A landscape with many valleys, sampled at points; each row gives a point and its height.
From any point a ball rolls to the lowest of the 2 points nearest to it. It stops when none of these is lower. Distance is the straight distance between rows; heights are no part of it.
zaf h=50.9: [123 113 106 121  98 132  77 104 103 113 119 151 122 176 124 130 118 151
 144 106 136 115]
Poki h=55.7: [127 151 145 132  48 160 138  98  80 155 160 145 120 153 101 153 128 139
 124 141 180  67]
zesu h=74.5: [111 138 143  38 131 107  69 125 171 132 115 126 130 162 154 119  92 160
 150 101  96 163]
semop h=51.9: [ 96 112 134  89 183  95 141 143 168 118 128  90 122  81 142 135 100  95
 114 166  68 163]
Zani h=74.6: [150 102 125 150 126 133  80 141 144 119  82 121 120 134 191 102 127 152
 124 118 142 139]
luv h=55.8: [122 160 135 103  88 111 101 148 162 100 140 129 133 140 125 130  84 148
 176 117 168  90]
fugub h=91.0: [159 110 157 129 130 131 151 132 136 142 143 121 157 136 133 144 164 143
 170 160 143 110]
Mun h=89.5: [166 102 150 191 126 126 150 127 147 139 112 154 159 142 110 105 174 144
 176 171 155 108]
Vun h=62.7: [132  82 150 153 115 153 168  96  96 156 164 159 141 100  99  94 183 115
 139 115 111 141]
Kol h=59.6: [111 126 150 115  80 115  67 132 151  91 124 129 143 128 172 148  94 152
 191 148 182  90]
Sel h=78.8: [121 176 138  51 145  93  95 145 191 127  80 123 137 164 124 102  86 181
 130 113 107 155]
piv h=26.9: [149  91 133 210 135 152 149 133  87 175 139 136 120 143 157  75 170 134
 116  96 132 138]
ramo h=78.4: [101 118  78 107 136 160  81  88  92 130 111 152 123 119 157 103 109 118
  98  88 106 159]
lag h=62.6: [112 115 133 102 126 119  64 136 149 111 130  90 129 119 204 156 109 144
 170 127 145 116]
gase h=28.5: [125 101 116 169 160 112 156 145 146 115 103 130 125 104  97  97 127 100
 107 138  99 138]
pofut h=68.6: [160 151 162 184 114 108 131 166 169 115 122  95 143 104 161 113 112 116
 172 146 180  94]
peb h=16.4: [ 86 137  94 147 171 130 161  99  85 120 106 172 135 148  40  94 147 131
  59  93  76 156]
Sutut h=41.0: [ 86  69 133 139 105 129  89  91  66 111 151 121 107 176  91 144 108 112
  99 111  83 116]
rodim h=39.4: [121  31 176 159 140 111 126 135 137 139 131 113  97 148 182 112 179 151
 119 129 129 184]
fegod h=29.1: [143 121  89 168 141 143 145 101  88 120 123 147 160 117  85 157 159 128
 166 160 142 112]
pidan h=89.2: [160 172 157 106 116 140 183 131 140 142 154 105 161 122 143 187 161 123
 144 163 161  94]
ribo h=58.2: [127 168 159  93 160  83 134 169 203 111 143  85 157  87 131 144  96 110
 183 149 114 130]
kili h=13.1: [167 180 160 191  69 130 164 132 135 161 161 152 117 144 104 101 120 118
 154 142 205  79]
timuv h=84.0: [111 196 119  24 144 130 150 138 136 141 138  99 137 146 130 185 125 147
 101 122 108 122]
lufof h=9.7: [ 73 120 105 107 132 150 112  74  70 123 115 176 118 154  61  99 117 124
  54  66  74 152]
nele h=58.8: [136 119 179 129  68 150 167 110 117 160 176 125 115 123 134 132 140 123
 125 149 161  94]
Futi h=28.4: [136 110 169 107 144 109 118 164 162 143 132  82 103 154 194 122 124 157
 116 102 112 164]
bovug h=65.9: [ 92 132 124  96 145  96  88 156 175 108 116  90 129  68 182 146  84 110
 162 144 119 135]
fefen h=14.6: [144 148  68 173 152 159 133 113  82 113  74 172 140 150  88 127 172 158
  91 111 145 130]
Teg h=64.0: [156 160 127 161 136 100 140 158 172 104 129 106 141  93 107 130  95  96
 154 150 148 101]
gak h=32.7: [ 82  97  87 133 161 120 101  96  75 115 130 112 115 156 111 139  96 118
  99 105  69 143]
perir h=35.8: [132  93 113 112 134 146 116 101 101 141 141 120 133  98 183 150 151 125
 168 130 124 148]
siker h=44.7: [125 182 106 105 146 120 135 164 148  99 104  93 125 150 138 171 108 141
  86 138 142  97]
saror h=51.0: [145 236  94 104 152 116 147 162 171  98 107 116 144 120 100 182 101 123
 125 142 149 109]
zodor h=29.2: [187 166 162 156 131 107 195 159 178 124 157 120 159 141  71 134 139  94
 142 152 122 103]
Folev h=21.6: [135 110 111 120 108 183 125  96  88 152 102 171 132 136 157 106 175 145
  82 103 131 135]
Zuven h=51.4: [134 178 132 114  72 109  76 147 137 104 141 138 120 194 124 134  80 160
 156  93 197  81]
pagim h=61.1: [146  89 185 159  90 147 167 114 108 186 187 129 110 117 145  99 163 119
 137 126 140 137]
Bek h=12.8: [101  97 124 112  99 167  84  80  72 135 109 176 118 174  99 107 151 138
  47  70 100 134]
Seb h=19.5: [182 164 140 178  83 133 166 136 129 134 161 184 121 129  39 105 128 111
 137 133 179  94]
Ren h=76.5: [129 128  83 126 153 138  64 125 123 117  82 121 122 127 175 113 102 136
 130 100 113 152]
nis h=53.3: [139 140 117 124  77 164 106  96  83 140 132 161 136 159 117 136 147 157
 149 121 164  97]
Nera h=81.7: [108 145 116  52 131 149 135 109 112 137 133 119 137 109 119 179 134 131
 100 142 100 129]
lutu h=39.8: [111 179 100  93 119 119 142 119 109 108 161 111 144 107  75 193 105 120
 157 136 127 104]
Moki h=24.7: [163 165 119 165  98 148 165 118 102 124 149 153 143 116  64 151 145 109
 138 147 156 100]
Nir h=72.0: [168 147 145 157 124 121 116 172 180 119  69 109 133 120 177 109 124 159
 142 137 165 117]
fogim h=86.8: [157 200 137  70 154 130 170 150 166 150 131  97 169 137 135 182 158 141
 128 129 127 121]
Sif h=21.1: [ 99 112  70 145 204 118 123  87  87 121 100 140 157 151  90 126 143 158
 127 123  75 167]
beka h=48.0: [151 182 131 140  69 121 110 155 136 107 124 155 105 194  85 121 106 163
 125 129 202  80]
vunet h=38.2: [124 141 137  87 151 113 127 162 158 122 104  83 114 150 171 164 124 151
  79 134 112 134]
Favi h=29.8: [ 86 188  92  59 113 120  74 129 128  88 132 127 127 132 126 174  65 129
 146 113 148 101]
fot h=34.4: [102 163  77  83 125 128  85  99  95 114 139 141 140 120  87 161  92 130
 162 116 116 134]
bam h=42.1: [145 135  98 184 116 125 100 152 120  98  75 146 100 167 139 103 113 141
  89 126 168 108]
nekor h=65.4: [ 97 158 143  65 166  85 114 160 184 125 132  74 135 111 168 149  90 134
 160 131 110 148]
suzep h=80.3: [ 97 125 100  66 107 153  95 108 113 126 143 136 100  92 155 134  93 105
 110 105 105 137]
Til h=38.4: [154 151  96 216 112 133 138 154 131 104  94 144 109 108 132 103 110 101
 108 154 181 103]
lolum h=19.6: [138 113 127 211  94 162 123 137  98 143 106 204 109 157 101  46 159 128
  89 102 164 110]
mazup h=60.8: [101  94 119 105 144 151 161  86  90 150 142 148 142  93  78 124 166 117
 128 114  78 157]
Laro h=22.8: [158 141  99 207 123 149 147 147  97 148 112 157 105 144 123  70 149 129
  93  86 149 120]
Devas h=62.3: [105 149 116  95 174  90 146 145 150 136 136  87 120 127 104 115  81 116
 126 127  67 152]
pob h=42.3: [179 157 169 116 163 103 183 162 193 151 149 100 154 120 109 124 139 104
 149 133  92 136]
mavon h=43.2: [114  46 181  98 123 120 136 120 139 130 162 110 105  98 177 155 162 126
 156 155 130 182]
bimiz h=80.1: [ 91 125  85  62 148 151  98  99 119 107  88 153 137 102 128 157 127 137
 100 160 108 144]
zof h=18.5: [108 148 137 103  71 155 141 113 111 113 156 127 110  80 131 167 109  88
 103 161 164  75]
div h=30.2: [171 132 106 165 156 149 163 138 116 151 102 131 142 124 137 118 177 130
 113 127 128 133]
Zibom h=36.4: [139  59 184 136 150 106 103 155 148 153 135  84  87 161 206 120 148 162
 144  87 121 201]
Gavi h=57.5: [162 217 113 143 141 109 171 154 170  96 148 113 155  97  91 174  98  70
 138 150 135 109]
Fubi h=7.4: [163 142 159 217  80 139 150 124 127 161 150 152 120 112 151  78 122  96
 163 155 199  97]
vuse h=22.1: [ 98 109  98 168 182 117 182 124 112 121 115 144 134 112  76  95 151 112
  73 120  70 150]
pezo h=12.5: [142 124 147 181  78 146 153 132 120 146 165 146 107  79 142  91 106  71
 137 127 162 105]
Bev h=31.6: [125  58 145 180 134 137 142 122  73 159 169 104  92 134 169 118 155 115
 112  98 106 145]
Lon h=24.0: [106  95 111 149  85 144 118 110  95 104 139 136  92  85 149 128 106  81
  95 164 158  91]
Totiv h=32.6: [126  94 100 136 156 137 125  99  84 136 138 115 152 118 122 151 150 142
 171 142 108 133]
siser h=46.7: [ 99  67 157  88 155 104 138 139 154 113 143  94 109 102 147 163 136 112
 127 170  97 151]
kazeg h=45.1: [156 147 132 160  84 130  91 149 139 103  80 159 118 186 130 110 120 173
 121 140 192  88]
sosup h=39.6: [115  87 145  73 154 126 117 112 119 145 165  90 119 118 200 180 151 140
 160 123 110 174]
tede h=33.9: [132 103 116 191 137 112 130 162 146 103 103 120 109  87 142  86  99  88
 104 139 132 120]
Mus h=36.2: [134  56 167 178 133 111 153 143 126 144 155  89  97 121 179 132 152 114
 120 148 127 143]
pemo h=25.7: [153 134 116 108 153 161 148 123 126 163 106 138 135 133 160 112 174 156
  91 111 117 154]
tob h=24.2: [ 94 149 104  90  92 141 105 126  98  97 148 112 117 118 145 184  92 116
 111 139 150  94]
gur h=86.9: [148  97 161 122 149  98 119 150 191 125  68 138 142 120 123  78 141 166
 161 142 113 155]
vob h=17.6: [118 130  75 137 167 144 138  89  86 115  88 155 158 141  82 141 175 149
  97 141 106 145]
buza h=18.1: [172 150 183 175  98 123 198 141 151 143 186 129 140 116  90 122 130  64
 130 156 135  93]
ruba h=70.9: [110 133 139  40 153 115  96 121 166 149 133 114 144 109 160 131 114 160
 179 125 102 169]
Ziloz h=9.3: [132 107 167 153  95 130 171 132 151 125 167 128 119  77 106 101 124  62
 126 159 143 109]
gozes h=46.8: [111  84 134 154  88 119  68 105  87 114 143 141 103 209 105 120 102 129
 115  95 118  99]
gib h=51.1: [147 116 164 104 162  99 178 147 166 151 178  92 143  97 129 141 138 102
 166 136  88 164]
Nebu h=88.4: [143  58 169 179 141 118 126 148 156 129  90 152 137 137 129  76 176 155
 157 147 136 148]
dapur h=25.9: [ 69  95  86 128 193 120  87  59  66 134 128 127 140 161 120 121 123 134
 117  95  47 182]
zoga h=78.6: [108 144  73  99 169 125  96 118 123 118  94 114 130 103 144 145  94 127
 131 138 105 146]
pazub h=48.1: [105 162 119  84 125  93 135 151 164  99 155  97 146 111  94 168  78 109
 167 150 126 100]
Tur h=57.3: [129 109 143  88 152 135 170 116 120 171 173 112 127  94 117 129 156 115
 134 110  71 173]
zele h=17.7: [108  76 145  87 111 171 109  93  88 157 137 160 112 144 148 104 170 137
  71  80 100 159]
Fel h=83.3: [128 145 155  80 157  85 117 166 211 120  72 107 131 120 129  93  93 154
 138 137 102 154]
zil h=17.2: [124 124  91 201 132 156 121 123  94 115  79 216 137 162  84  86 174 158
  93  96 153 132]

Call two points neighbours if one is among the 2 nearest of the other. Go from one point of each pair to the other, from neighbour to neighbour, staying as low as possible. Name the highest point that can't be avoided.
Futi, Fubi => Vun
Ziloz, Fubi => pezo
Futi, fefen => rodim

Where does a ball stop that starts at each point below?
mazup => Ziloz
Kol => lufof
siser => Fubi
pidan => Futi
Nebu => zof
nele => fefen
ramo => Futi
rodim => fefen
ribo => zof
